Points, in no order, along strands that fork and pass close to each other.
In the rows, zero is written as 128.
Points whose rows are less than 109 apart are linked; no others are. Some points are linked to none.
(436): [170 131 168 141 167 125 124  85 118 151 141 114 103 103 136  99 108 139
 176 165  97 144  93]
(565): [120 123 130 116 113  93 137 172 108 156 135 149 143 134 136 179 188 175
  95 125 161  60  84]
(177): [140 191 153 184 120 155 108  28 154 121 105 139 154 150 119  99 171 167
 132 123  90 149 128]
(93): [156 118 154 122 172 181 127 177 112 137 149 118 174 131 112 181 150 152
 136 121 152 110 156]
(322): [158 165 164 191  71 166  93  71 152 125  94 147 134 138 150 109 173 147
 101 107  67 147 136]
(812): [120 180 179 153 166 145 163  53 146 137 142  89 147 138 152 119 142 106
 166 108 184 140 165]
(809): [131 163 193 116 180 124 130  32 129 120 103  79 148 139 125 131 134  95
 171  92 198 139 147]
(776): [120 105 119 118 117  94 172 183 101 148 122 114 161 119 137 150 188 111
 104  68 138 108 135]
(63): [156 103 107 109 126 157 108 171 119 112 159 130  80  89 138 132  98 182
 131 196 122 120 112]
(301): [ 90 139  69 165 122 106 171 168 148 163 128 161  95 135 110 105 111 122
 161 145 136 137  68]
(164): [179  73 132 131  79 110 110 171 119 110 122 138 165 128 122 153 154 117
  73  95 145  87 159]
(517): [159 114 180 129 101 117 130 151 142 125 155 170 130 130 149 150  97 170
 125 192  66  95 110]
(676): [ 34 150  69 105 109  92 147 107 111 149 104 139 157 142  96 172 153  89
 137  69 142 110 163]
(236): [103 148  80 115  82 125 138 118 152 112  92 190  86 125  98 102  98  78
 126  85  96 139 163]
(690): [139 118 148 160 127 133 137 103 113 173 131  91 119  80 155 116  42 124
 137 181  99 194 125]
(306): [149 127 158 144  77 124 137  89 162 105 130 163  99 119 175  89 124 149
  98 117 113 114 196]
(120): [157  55 133 110 106 122 135 127 123 102 139 117  94  95 177 114  71 120
  76 151 114 160 185]
(894): [167 164 196 160 167 137 109  43 121 130 131 114 141 148 123 114 137 160
 165 134 142 117 117]
(496): [146 116 165 137 126 179 102 138 147  89 126 157 158 151 107 134 157 158
 107 121 101 107 187]
(198): [134 109 126 112 131 119 163 145 155 117 122 166  81  92 101  97 113 137
 145 182  89 136 120]
(681): [127 102 137 132 110 126 156 161 158 105 133 149 118 103 142 116 100 119
 139 156  96 143 165]
(498): [130  70 101 108  93 111 132 190 120 131 123 136 158 129 120 163 180 129
  75  97 182  90 140]
(1020): [120 135  68 144  95 113 139 183 149 169 131 141 107 145 127 119  99  84
 131 122 133 141 108]
(345): [185 125 140 149  53 201 153 109 144 133  93  88 162 175 169 146 160 105
  60 109 106 165 158]
(982): [114 168 119  93 169  97 127  94  97 125 112  88 152  95 128 169 150  94
 152  84 189 125 127]
(505): [179  70 153 152  88 123  86 158 144  98 119 141 130 139 125 122 123 113
  88 117  96 105 150]
(416): [152 157 188 171 157 137 115  66 150 143 124 132 137 143  98 103  96 115
 169 117 131 114  89]
(263): [133 108 135 116 140 169 114 177 135  97 126 139 183 152  80 171 164 136
 117  99 125 115 185]
(636): [174 124 109 116 103 193 165 115 129 146 133  89 116 145 173 115  85 116
 117 134 135 212 172]
(422): [152 148 147 151 171 110 114 122 128 149 133 129 125 154 104 111  91 103
 170 132 133  96  46]
(392): [151  88 165  94 120  96 119 154 149  84 130 142 116 149 119  99 158 158
  98 153  84 114 125]
(293): [157 112 110 121  91 108  96 148 167 107 110 205 101 148  79 124 110 167
 114 151 119  80 126]
(830): [137 131 121 126 148  86 142 132 110 152 157  81 118 115 143  99 107  76
 142 109 119 150  92]
(817): [137 158 132 110 182 162 115 122  85 136 150 119 168 114 105 175 128 141
 157 111 165 113 170]
(893): [146 111 140 137 112 133 124 118 121 149 127 122  96  63 164 113  58 156
 154 212  91 158  98]
(671): [ 99 159 100 128 140 104 164 138 159 128 119 177  94 117  97 103 113 122
 171 162 104 115  85]
(889): [110  82 140 115 140 105 134 159 120 137 167  92 116 120 145 122  98 140
 123 179  89 139  78]
(123): [ 80 124 138 109 164  89  80 107 101 147  72  87 173 155 133 174 179 105
 169 116 232 100  60]
(227): [106 148 103 109 148 120 164 163  98 148  98 100 171 112 128 175 158  88
 129  49 147 120 154]
(246): [169 154 168 157  74 200 113  82 142 117  86 129 136 161 156 125 169 100
  76  81  98 142 166]
(368): [139 142  81  88  77 135 137 135 133 137 112 171  97 137 118 128  93 105
  95  71 127 125 172]
(47): [166 108 184 135 101 131 130 159 116 143 172 133 168 141 155 144 130 181
 106 151  76  87 125]
(112): [ 71 139  81 125 142  99 116 123  99 162 108 131 122 137 155 133 181 147
 136 111 201 122  69]
(747): [ 99 167 100 101 165 112 104  95  93 131 140  60 112  98 141 119 139 105
 150  99 218  98  96]
(876): [124 105 145  96 141 110 116 137 126  82 126 146 126 139  78 100 180 136
 103 134 123 127 122]
(41): [147 112 108  80 163 136 161 154 105 104 145 100 119 107 136 111 159 105
 130 104 155 162 162]
(242): [ 90 166 151 115 178  57 122  76 119 133 117  98 142 138 108 111 146  94
 167 117 171 102  73]
(28): [157  37 110 119 114 133 123 156 142  96 112 122  94  99 127 123  68 102
 109 189 117 179 170]
(25): [125  31 119 117 115 101 118 179 142 106 123 105 126 125 126 132  75 120
  75 187 124 136 132]
(441): [133 152 139 194 104 180 144 125 197 121 101 144 136 139 130  88 135 133
 173 150  82 168 149]
(952): [123 135 150 129 105 142 107 128 157  96 124 202 134 145  86 130 122 173
 114 152  93  84 164]
(6): [134 124 115  79 129 124 104 152  82 145 132 134 146 106 123 172 169 178
  99 122 155  81 117]
(881): [ 49 155  83 123 119 118 142 136 134 142 140 158 129 144  85 127 144 120
 136  92 126  91 154]
(326): [122 109 154 128 104 105 136 183 137 135 159 151 174 149 137 142 144 133
  99 128  87  86 105]
(35): [ 62 167  60 116 169 144 111 110 134 125 143 130 104 137  89 147 139 149
 166 155 170  87  97]
(419): [136 124  67  93 144 143 121 155  87 127 149  92 115 116 143 133 145 110
 126 105 180 153 106]
(720): [ 95  94 147 133 126 142 140 119 120 143 142  94 128  84 165 121  65 145
  91 181 112 194 153]
(72): [187 121 123 140  86 194 144 102 156 125 112  77 130 166 153 115 123 125
  92 137  97 201 166]
(1011): [134 140  94 128 110 135  95 146 137 145 103 198 115 141  66 148 117 151
 139 161 111 115  87]
(453): [150 126 113 101 157 171 161 131 104 125 158  96  99 118 159 113 105 105
 137 105 147 194 174]
(599): [121  96 157 147 178 142 129 143 107 149 159  65 151 138 147 135  74 111
 132 174 100 147  94]
(443): [133 160  71  79 155 127  98 110  77 113 128  77 103  79 167 135 147 116
 138 102 198 142  90]
(843): [ 91 103 103  96 156  89 119 127 120  91  97 133  99 127  90  98 182 125
 121 108 144 164 107]
(375): [117 143 132 135 130 137 165 142 146 130 173 153 133 125 152 111 129 134
 140 142 121 128 163]
(608): [100 135 119 144 110 167 136 131 181 107  96 182  94 124 100 111 105  99
 138 111  68 144 180]
(154): [141 156  94 154 131 116  98 138 127 164 110 161 117 150  81 129  99 116
 150 129 133 115  65]
(797): [133 159  66 113  99 120 135 155 107 163 140 147 124 125 142 135  99 104
 106  90 143 141 147]
(34): [122 191 135 142 150 145 157  51 128 153 154 126 143 118 153 125 124 148
 144 108 176 122 185]
(274): [157  95 132 126  79 127 165 124 130  96 156 140 113 112 195 113 112 122
  84 116 113 127 212]
(760): [155 130 182 153 149 151 144 121 163 128 127 139 126 126 110 107 115 143
 185 183  71 134  97]
(784): [ 47 149  74 101 140 119 133 125 137 123 137 165 101 146  66 137 158 157
 135 146 156 111 148]
(539): [144 158 177  71 182 117 110  78 100 118  99  66 136 101 138 149 124  72
 156  87 211 149 133]
(593): [118 150 144 204  78 176 121 127 193  97 114 171 114 138 136 119 123 107
 131 124  81 140 172]
(402): [121 123 138 119  95  90 145 162 141 123 136 173 132 170 137 142 175 172
  86 126 104  71  77]
(480): [149 169 185 154 134 139 119  72 115 117 107 127 178 141 134 121 152 168
 134  97 108 134 135]
(1021): [176 114 118 132  94 134  88 143 105 139 146 153  77  73 160 134  62 171
 135 182 108 143 116]
(513): [ 95 135 125 101 190  76 122 104 103 100 111 106 120 139 102 102 174 114
 149 112 159 158  60]
(58): [106  80 149 137 121 137 121 160 111 130 127  94 150 108 131 134  52 129
  69 193  96 153 128]
(330): [153 145 150 148 179 108 124 101  86 142 169 101 113 118 153  87 113 121
 151 122 126 136 112]
(962): [153 152 103 101 156 151  88 139  72 127 140 100 138  85 117 169 145 162
 123 113 174 116 148]
(89): [109 163  69 115 159 135 112 116 118 123 163 129  85 110  99 124 115 141
 148 135 146 134 132]
(865): [ 94 144  59 123 105  91 102 103 104 157 116 151  88 127 134 114 142 145
 118 104 161 141  88]
(670): [119 154 185 191 128 165 131 121 183 120 128 141 147 153 140 118 127 139
 164 164  57 125 121]
(800): [ 62 143  77  81 142 121 168 119 105 143  68 102 167 118 104 204 165  85
 141  54 156 126 177]
(931): [115  73 153 160  83 117 164 146 174  83 115 134 124 135 154 102  88 106
 125 176  59 119 140]
(696): [106 149 148 106 143  62  73  90 105 137  95  94 162 128 121 151 137 104
 138 106 203  91  60]
(773): [ 65 138 100 146 145 114 110 121 112 167 103 101 136 175 114 158 164 112
 162 117 224 101  73]
(305): [128  85 150 147  98  96 136 166 169 107 127 155  99 140 129  83 134 124
 115 147  57 106 103]
(790): [132 116  99 124 136 109 138 154 114 146 125 103 120 151 107  98 141  83
 131  75 115 175  83]
(521): [141  98 148 149 160 135 128 170  97 138 154  80 174 164 113 148 124  99
 136 129 123 126  89]
(674): [149 134 106  94 160 160 109 145 127 102 155 123  74  92 126 127 130 173
 133 158 145 143 151]
(390): [179  97 159 170  82 159 105 129 155  93 116 149 157 151 139 133 145 131
 103  96  92 115 193]
(904): [ 93 169 123 120 142 139 154  96 124 138 160 152 153 120 149 129 144 173
 126 111 131 117 193]
(562): [ 79 140 101 123 161  81 173 151 140 140 168 126 115 151 139 122 166 130
 137 123 155 105  71]
(418): [126  93 168 153 105 109 110 146 122 147 150 128 134 116 148 134  62 136
 123 185  50 118  80]

Follow the links from the first point to the second, and from the first to the third. Name the last point that the two ways share.
(521) / (164) / (72) | (496)
(47) / (453) / (776) | (496)
(436) / (513) / (539) | (681)
(330) / (865) / (809) | (681)

A fork is a point with three links, a tip a point with one. Leave the first point through the second and follow the links. Name the first fork or tip that comes.
(636) / (453) | (681)
(89) / (35) | (496)
(498) / (776) | (306)
(263) / (93) | (521)
(305) / (392) | (865)
(671) / (301) | (790)
